A landscape with many valleys, sampled at points; each row gives a point and its height.
A ball rolls from a point to the lowest of its 2 nearest points, and stops where none of them is lower. Distance is the straight distance between rows; heights are no part of it.
(683) (h 695): [119 149 107 141 152 132 150 168 110 135 104 121 104 139 179 174 108 140
 107 153 123  80]
(987) (h 657): [113 131 141 181 151  87 145 141  89  60 133 106 127 157 119  81 148 149
 134 142  93 121]
(97) (h 275): [ 72 117 120 173 126 160  97  91 127 120 146 157 151  94 128 119 174  83
 117 164 123 133]
(642) (h 455): [118 202 168 128 112 116 161  96 135 136 175  88 111 123 107 122 146  73
 139 146 133 196]
(314) (h 132): [113 128 106  99  78 138  77 127 187 106 143 163 156  90  61  91  88 169
  91 161 136 138]
(128) (h 398): [141 133 126 148 183  89 134 128  98 141 102 118 141 155 178 195 171 132
 141 107 104 112]
(925) (h 816): [173 133 156  85 116 159 101 133 137 100 122 142 143 123 131 112 201  68
 128 121 156  81]
(410) (h 334): [120 199 135  55  97 103 150 145 195 119 143 118 103 110 120 109 112  91
 106 129 178 149]
(230) (h 548): [116 166 181 126 129 145 167 143 110  99 134 115  85 131 134 137 119 103
 154 141 109  90]
(1006) (h 418): [142 192 172  69  95 129 160 112 157 150 162  94 112 136  95 121 152  57
 149 122 155 187]
(228) (h 419): [122 180 155  59  91 180  76  57 134 133 182 132 137  80 118  79 167  92
 127 103 174 168]
(205) (h 272): [160 119 149 141 153  68 160  93  66 174 146 132 168 193 117 148 128 149
 126 142  94 178]
(666) (h 143): [138  92 122 147 141 142  95 119 125 131 118 171 182 124 117 135 143 112
 115 166 127 105]
(440) (h 441): [139  94 146 145 174  67 134 136  68 109 120 122 141 162 153 164 171 160
 145 117  94 115]
(160) (h 524): [149  95 123 127 113 166  66  84 139 117 129 137 137 109 116  98 173  96
 128  82 143 153]
(390) (h 71): [118  60 110 145 167 126 118 106 114 172  99 162 170  96 110 158 142 118
 141 127 113  92]
(418) (h 769): [160 158 171 125 160  98 141 117 111  79 148 133 157 150 124 139 183  89
 119 144 121 114]
(143) (h 152): [167 138 161  87 126 109 155 148 107 188 128 157 179 131 111 147  83 143
 133 187 107  89]
(1043) (h 368): [133 147 130 167 180 113 125 116  77 177 127 153 143 142 177 204 128 129
 133 109 103 129]
(235) (h 485): [118  88 160 101 100 143 126  68 129  96 143 102 103 115  97  47 137 114
 137  77 138 166]
(1020) (h 663): [ 46 109  88 153  96 145 140 137 145 121 103 123  96  98 177 125 133 124
 130 136 144 124]
(75) (h 892): [109 146 116  82  88 183  92  87 153 141 134 124 119 110 172 132 217  92
 119 114 174 136]
(647) (h 776): [119 160 105 140 123 116 184 171 115 109 128  99  93 147 140 126  51 174
 105 164 130 120]
(213) (h 609): [124 152 145 169 168 160 107 106  85 141 143 104  94 116 160 170 160  98
 165  84  97 114]
(351) (h 310): [158  77 118 114 104 133 138 155 170 111  98 122  94 127 113 122  87 149
 124  85 136 126]
(765) (h 611): [139 173 181  98  91 144 121 147 146 168 140 167 139  85 100 102 122  88
 166 168 125  87]
(367) (h 703): [ 43 103  82 164 131 138 114 131 127 109 128 133 104  91 114  89  87 164
 116 140 131 143]
(312) (h 795): [110 135 101 167 111  89 176 166 105 120 120  91 104 161 158 104  90 172
 118 145 120 162]
(44) (h 659): [142 109 149 119 106 144 114  83 104  94 144  67 100 153 114  57 178 126
 161  65 136 178]
(118) (h 655): [159 161 118 128 140 103 160 167 156  76 135 114 124 157 147 123 109 125
  99 140 132 132]
(616) (h 493): [119 132 108 162 167 125 137 106  67 145 160 128 168 137 123 106  86 151
  92 191 111 139]
(311) (h 283): [104 154 125 134 118 162  81 143 159 100 152 185 145 104 119 109 132 114
  86 150 153 121]
(533) (h 632): [ 63  90  79 130 115 166 102 114 146 130  92 102  91  93 168 132 170 100
 153  86 163 125]
(284) (h 429): [161 104 119 112  90 116 159 128 155 126 121 123 161 134  91 101  76 157
 111 165 122 156]
(110) (h 739): [112  94  94 147 143 139 108 146 107  98 136 138 142 128  95 136  92 203
 101 174 120  77]
(262) (h 72): [161 122 146 133 136 137 161 135 124 203 103 135 119 133 162 195  95 122
 148 102 114 108]
(429) (h 130): [141  99 124 103 125 141 133 139  99 214 113 161 154 117 118 169  76 175
 124 161 114  67]
(305) (h 505): [117 181 190 122 140 123 172 114 106 108 157  97  91 155 114 118 150  93
 158 141 109 151]
(483) (h 575): [107 114 126 171 161 141 115 144 122 124 117 119 103 115 141 141 132 123
 147  97 109  98]
(755) (h 151): [ 84 153 151 136 118 147 124  85 132 121 163 122 160  93 111 112 146  70
 124 171 126 147]
(530) (h 182): [137 124 157  74 146  97 159 118  71 159 148 146 179 133 115 157 102 169
 106 205 110  87]
(480) (h 114): [142  81 149  90 158 126 128 155 119 174  96 160 147 102 109 176  81 178
 159 118 102  50]
(315) (h 683): [ 60  88  64 135 109 138 118 154 159 106 115 151  95  89 148 118 117 159
 110 126 143 128]
(332) (h 413): [136 184 121 151 125 150 155 135 139 161 140 129 139 133 157 142 102  97
 124 150 126 165]
(259) (h 391): [ 73 124 141 178 151 150  99  89 100  98 133 117 132  95 141 111 184  94
 142 135 119 120]
(222) (h 359): [117 203 146  86 111 116 155 154 175 137 138 118 127  97  98 111  79 100
 113 170 153 162]
(446) (h 586): [ 90  94 121 184 162  86 146 106  81 100 106  96 130 134 129 105 150 153
 151 129  88  99]
(508) (h 381): [114 205 140 115 126 143 128 140 154 149 148 145 145  90 133 130 104  87
 105 163 144 159]
(178) (h 677): [150 145 116 149 145 121 134 163 130  97 107 124 118 144 188 149 119 107
 102 141 133 113]
(764) (h 95): [162 119 150 146 138 126 155 123 102 186 117 120 107 162 143 190 128 111
 178  72 111 143]
(963) (h 230): [147 135 128 134  94 154 120  69 123 159 147  70  79 131 145 145 176 119
 164  64 131 208]
(159) (h 312): [175  70 111 138 124  91 150 133 141  88  94 107 119 172 131 125 152 138
 145  98 136 117]
(236) (h 495): [ 75 139 128 190 160 125 110 116  73  87 121  85 106 114 143 102 175 125
 158 114 105 128]
(878) (h 384): [147  98 118 144 100  99 154 134 154 133 128 120 134 146 133  90  90 141
 114 117 115 193]
(117) (h 309): [139 116 130 113  94 125 114 101 160  88 132 131 125 105 100  64 112 126
 119 107 135 140]
(337) (h 765): [ 99 180 114 115 115 128 161 171 140 113 146 117 119 123 101 131  60 169
  94 202 148 102]
(1066) (h 549): [108 172 141  33 101 177  89  45 142 114 162 127 127  94 156  87 161 134
 115  76 191 161]
(217) (h 411): [194 172 156  88  97 108 177 172 162 161 130 134 132 166 103 129  90  99
 138 148 148 158]
(639) (h 200): [ 93 161  97  98 100 125  78 153 189  90 154 177 130  84 105 100 109 156
  77 158 156 136]
(67) (h 266): [100 161 153 107 107 175  96  78 137 112 159 130 130  93 117 101 163  81
 136 129 146 142]
(300) (h 321): [133 146 161 158 155  87 145  93  65 181 144 140 149 170 151 180 143 151
 142 123  84 167]
(163) (h 456): [137 139 122 126 127 115 156 126 120 144 147 125 166 133  83 113  79 145
 104 190 123 142]
(982) (h 440): [115 114  98 118  92 149  69  83 161 129 127 152 132  94 144  99 142  92
 118  69 148 176]
(815) (h 628): [165 168 138 130 132  91 162 157 136 109 138 110 109 199 142 112 133 118
 117 122 126 175]
(231) (h 208): [120 107 114  86  72 125  95 120 201  79 123 141 112  89  87  82  86 156
 114 129 130 125]
(282) (h 525): [127  98 128 161 170  88 166 136  76 163 108 115 112 184 135 145 103 169
 157  93  90 146]
(688) (h 253): [ 85 167 104 103 108 113 131 151 185  69 139 127 120 100 136 107 124 125
  79 174 146 130]
(920) (h 85): [143  71  86 137 116 149  77 160 181 173  95 186 165 102 111 136 128 129
 125 110 162 105]
(975) (h 162): [107  69  69 124  84 175  82 165 150 140 124 170 160 124  73 144 116 209
  96 167 159  80]
(643) (h 422): [150  94  84 159 171 102 115 165 119  80  94 117 145 148 154 147 136 166
 111 115 126  86]
(37) (h 44): [135  58  92 132 164 136  90 147 131 202 113 173 181 106  99 166 120 148
 127 122 136  83]
(897) (h 240): [119 130 111 142 122 161  66 150 148 127 138 216 165 105 101 133 154 127
  96 178 138  95]
(598) (h 225): [161 135 167 108 151  71 165 121  70 152 157 148 178 176 106 151 106 167
 106 175 107 141]
(798) (h 602): [ 97 102 113 134 157 166  99 136 135 116 115 119 105 115 160 139 176  92
 155  77 140  88]
(55) (h 851): [148 130 143 104 115 177  94  89 134 126 122 119 140 127 166 152 223  68
 139 126 149  91]
(186) (h 274): [114 105 120  97  95 159 132 126 162 142 108 128  76  93 143 112  99 115
 132  81 144 124]
(887) (h 298): [127 175 122  54  91 103 122 154 210  72 137 120 110  99 116 110 104 129
  91 118 158 129]
(635) (h 755): [127 148 109 122 121 143 124 166 144  80 140 119 151 130  95 135  84 184
  89 196 135  97]
(401) (h 574): [118 148 170 119 135 153 141 159 132 118 119 151 109 116 125 146  95 133
 143 150 101  54]
(991) (h 138): [141  94 136 126  97 133 165 135 147 140  99  94  82 170 160 128 148 111
 161  67 133 147]
(278) (h 451): [119 144 100 172 152 129 147 111  96 155 120 130 150 136 151 135 105 134
 113 148 114 170]
(214) (h 220): [136 117 113  84  89 140 136 133 160 111 100  90  65 129 175 107 122 119
 131  53 154 138]
(106) (h 556): [165 109 131 149 145  83 184 152  85 146 133 129 111 209 121 124  87 179
 125 138 104 157]
(561) (h 492): [130 121 140 180 185  61 140 140  68 134  94  95 114 188 149 140 168 175
 166  84  88 132]
(279) (h 388): [153 163 153  87 104  83 178 131 161 141 146 113 142 158  84 111 121  76
 137 152 153 195]
(435) (h 722): [ 82  80  95 179 153 162  96 147 137  83 126 135 120  97  96 111  92 194
 118 131 117 103]
(796) (h 382): [127  50  69 160 150 104 133 152 140  99  81 100 140 131 132 133 136 153
 128 102 149 108]
(355) (h 725): [153 121 161 159 163  78 121 115  93  56 143 118 148 157 107 107 174 123
 119 140 104 109]
(808) (h 221): [136  78 117 148 142 105 163 139 110 113 104  80  93 169 135 107 148 139
 160  55 119 151]
(781) (h 629): [137 133 175 145 156 158  96  94 100 155 136 145 126 105 121 161 143  87
 165 110 103  93]
(34) (h 598): [155  99 160 136 153 156  68  89 109 140 133 153 135 117  98 117 162  92
 165  80 120 107]
(60) (h 94): [141 103 173 109 145 103 150 129 101 187 101 146 138 122 138 183 110 135
 154 119  96  87]
(736) (h 595): [160 155 131 167 157  86 160 165 110 122 136 118  93 222 143 126 122 142
 137 104  89 177]
(885) (h 129): [141  88  56 130 106 154  86 167 175 142 101 178 164 112 117 151 113 170
  93 153 164  99]
(844) (h 340): [155  86  81 155 129 129 125 139 145 141 106 121 132 129 119 114  79 145
 130  83 151 160]
(171) (h 337): [126 155 102 113  83 150  94  61 135 148 146 101 111  90 161 117 163 107
 126  71 138 206]
(74) (h 706): [116 126 117 118 171 123 139 161  74 153 115 129 122 132 159 184  93 177
 102 175 120  61]
(918) (h 592): [163 139 162 102  99 160 132 160 154 153 105 151 124  98 123 130 106  96
 148 143 129  75]
(958) (h 788): [175 152 157 105 138 126 115 136 149  89 137 132 157 141 120 127 152  75
 119 144 132  93]
(541) (h 145): [157 125 135 160 123 134 139  99 101 175 139  90  85 160 144 169 185 120
 196  89  98 182]

Two balls start at each pair of points below. Name the first point that both come to, or write none.
(355) / (440) => none
(178) / (508) => none
(34) / (958) => none
(561) / (418) => none

Where does a ball stop that starts at each point below?
(647) => (483)
(278) => (314)
(55) => (755)

Write out the way that a ball takes from each point below.
(683) => (178), (118), (815), (736), (106), (282), (561), (440), (128), (1043), (300), (205), (598), (530), (143), (429), (480), (60), (262)
(781) => (34), (160), (982), (171), (963), (541), (764), (262)
(616) => (278), (332), (508), (222), (410), (887), (688), (639), (314)
